Points on a hilly landscape, in no order, each with its height.
A ball rolls from a point to whichever of its 5 nearest points has the largest drop for the distance, and stops where none of them is lower. Distance is the straight distance between rows; heights are no part of it.
fek (h 4.26): [141 157 134 129 126 101 152  84 102 101 113 214  71 135 190  94 125 101
 146]
Dunap (h 5.16): [154 141 106 155 126 127 146 117 109 145 113 156 112 117 157 134 108 137
 152]
Meve (h 2.04): [120 117 106  87 118 161 122 146 142 108 139  79 126 126 111 120 149 129
 150]
taza (h 4.55): [ 66 107 168 122 161  82  91 151 159 208 111 126 198 120  71 127 169 135
  55]
fuf (h 2.92): [155 132 101  87 110 148 143 136 142  78 152  96 107 142 134 121 132 129
 168]
tekar (h 2.43): [ 97 102 117  96 126 140  98 151 157 145 124  83 148 112  92 122 160 130
 122]
Los (h 2.82): [142 133 135 187 126 130 146  98  76 151  93 178 118 105 160 132  93 129
 121]
nof (h 6.44): [126 166 135 115 126  91 144  82 116  73 138 222  57 151 188  69 140  93
 153]
gezav (h 1.13): [135 112 152 199 139 135 134 108  70 141  87 170 149 103 139 159  78 139
  84]
rigoz (h 3.79): [141 127 150 199 140 129 127 115  92 163 101 149 161 112 131 172  84 145
  94]
bonu (h 4.02): [147 133 118 163 134 135 129 116 107 158 105 144 133 115 150 146 102 142
 139]
niniv (h 3.49): [155 142 106 141 120 115 156 108 109 116 127 188  88 123 180 111 113 122
 157]
zus (h 5.64): [ 96 111 130  55  86 166 150 143 135  58 166  67 121 112 112 106 155 108
 145]
Pufa (h 2.80): [122 131 147 168 147 125  98 125 122 185 103 114 184 120 107 165 121 149
 104]
Lota (h 4.09): [144 139 128 162 125 120 158  87  90 130 102 191  99 110 173 116  99 119
 138]
sula (h 1.35): [160 138  93 119 118 141 136 129 137 106 146 115  99 143 146 124 126 128
 170]
pefu (h 3.22): [164 139 102 100 110 137 155 130 140  64 174 122  85 163 144 116 124 124
 168]
zadu (h 1.82): [128 127 165 199 152 117 112 123  98 170 101 127 185 121 115 177  93 146
  74]
sogir (h 3.68): [164 146  98 135 115 120 156 116 118 105 147 170  74 145 173 115 117 119
 163]
bido (h 2.98): [ 89 109 110  70 115 157 123 153 139 102 142  66 131 107  99 107 161 124
 136]
gat (h 4.39): [155 154 113 117 119 106 158 106 131  82 161 195  51 158 178  96 121 104
 165]
doko (h 1.48): [123 117 108  94 121 152 117 143 143 123 128  83 132 130 106 127 148 131
 145]
nilod (h 4.28): [155 137 103 140 125 126 145 120 112 126 128 160  97 140 153 124 110 127
 167]
barop (h 3.01): [101 131 187 172 160  97  90 137 130 185 108 118 222 130  90 178 129 145
  60]
ziso (h 4.37): [132 122 116  62  94 159 143 143 145  60 160  77 113 140 126 115 147 117
 159]
pipu (h 2.52): [ 74 108 149 119 149 109  91 145 161 192 106 101 176 115  77 125 162 131
  89]
gefi (h 3.09): [142 133 134 183 125 138 129 115  94 160  96 155 136 103 147 155  97 138
 116]
samob (h 3.12): [ 72  99 126  92 142 137 107 153 162 157 120  85 150 103  75 105 165 134
  95]
pedan (h 2.24): [114 120 107 106 125 141 102 145 147 145 118  79 149 115 103 134 155 135
 135]
mirid (h 1.97): [112 125 140 151 148 128  88 133 145 185 102  99 171 122  98 163 139 143
 105]
fabug (h 4.27): [155 138 138  67  88 148 163 140 144  27 182  88  95 161 137 115 130 107
 164]
vas (h 5.75): [131 128 146  58  84 155 161 141 154  26 187  80 112 137 122 110 134  99
 158]
Kubuf (h 3.63): [176 147 136  77  97 135 160 149 156  26 193 114  73 180 148 105 113 107
 166]
sibu (h 2.84): [150 128  97  94 113 148 133 137 143 103 142  93 116 141 130 127 139 131
 156]
ligoz (h 2.58): [165 140  95 119 115 129 152 129 130 100 154 140  83 151 153 124 121 124
 172]
sevuz (h 5.03): [131 106 186 209 166 112 112 126  83 147 114 144 207 134 100 180  88 148
  29]
lepof (h 3.80): [ 62  96 144  95 156 121  98 164 160 176 122  94 155 108  70  96 167 137
  77]
natiz (h 2.26): [104 117 124 121 136 136  86 141 144 171 108  94 158 119 102 144 149 139
 120]
lesam (h 5.05): [ 52  86 161 101 163 102 111 174 162 184 123 115 170 109  63  92 165 131
  57]
lop (h 4.15): [155 136  97 141 127 137 136 120 121 142 125 129 119 136 144 141 118 140
 168]
mabed (h 4.22): [141 135 123 168 139 134 119 126 114 172 105 121 144 118 125 162 110 143
 130]
tuz (h 1.25): [ 98 121 150 144 146 111  81 137 152 191 103 102 184 118  91 152 149 139
  95]
Tubak (h 4.78): [144 156 119 123 120  98 150  96 120  83 155 211  53 153 186  84 119  93
 157]
leto (h 2.14): [134 117 152 198 138 129 137  97  75 144  80 175 141  96 147 148  79 132
  93]
nisi (h 3.32): [146 133  98 122 125 145 126 130 139 135 126 102 121 130 123 144 139 146
 158]
varal (h 3.40): [168 153 108 103 111 130 164 131 144  57 184 149  66 172 151 101 115 113
 160]
kaso (h 0.24): [144 146 113 132 124 104 162  95 103 105 135 195  73 134 181 101 118 112
 163]
voto (h 2.31): [102 131 169 165 147 107  84 135 140 190 106 111 203 126  93 171 138 147
  77]
bakeb (h 2.91): [ 88 103 133 110 149 123  92 146 160 174 117  87 158 111  80 119 160 133
  94]

For each start below, name the point where the ball stops.
zus -> doko
bonu -> gezav
fabug -> sula
samob -> doko
varal -> sula
Kubuf -> sula
nilod -> sula
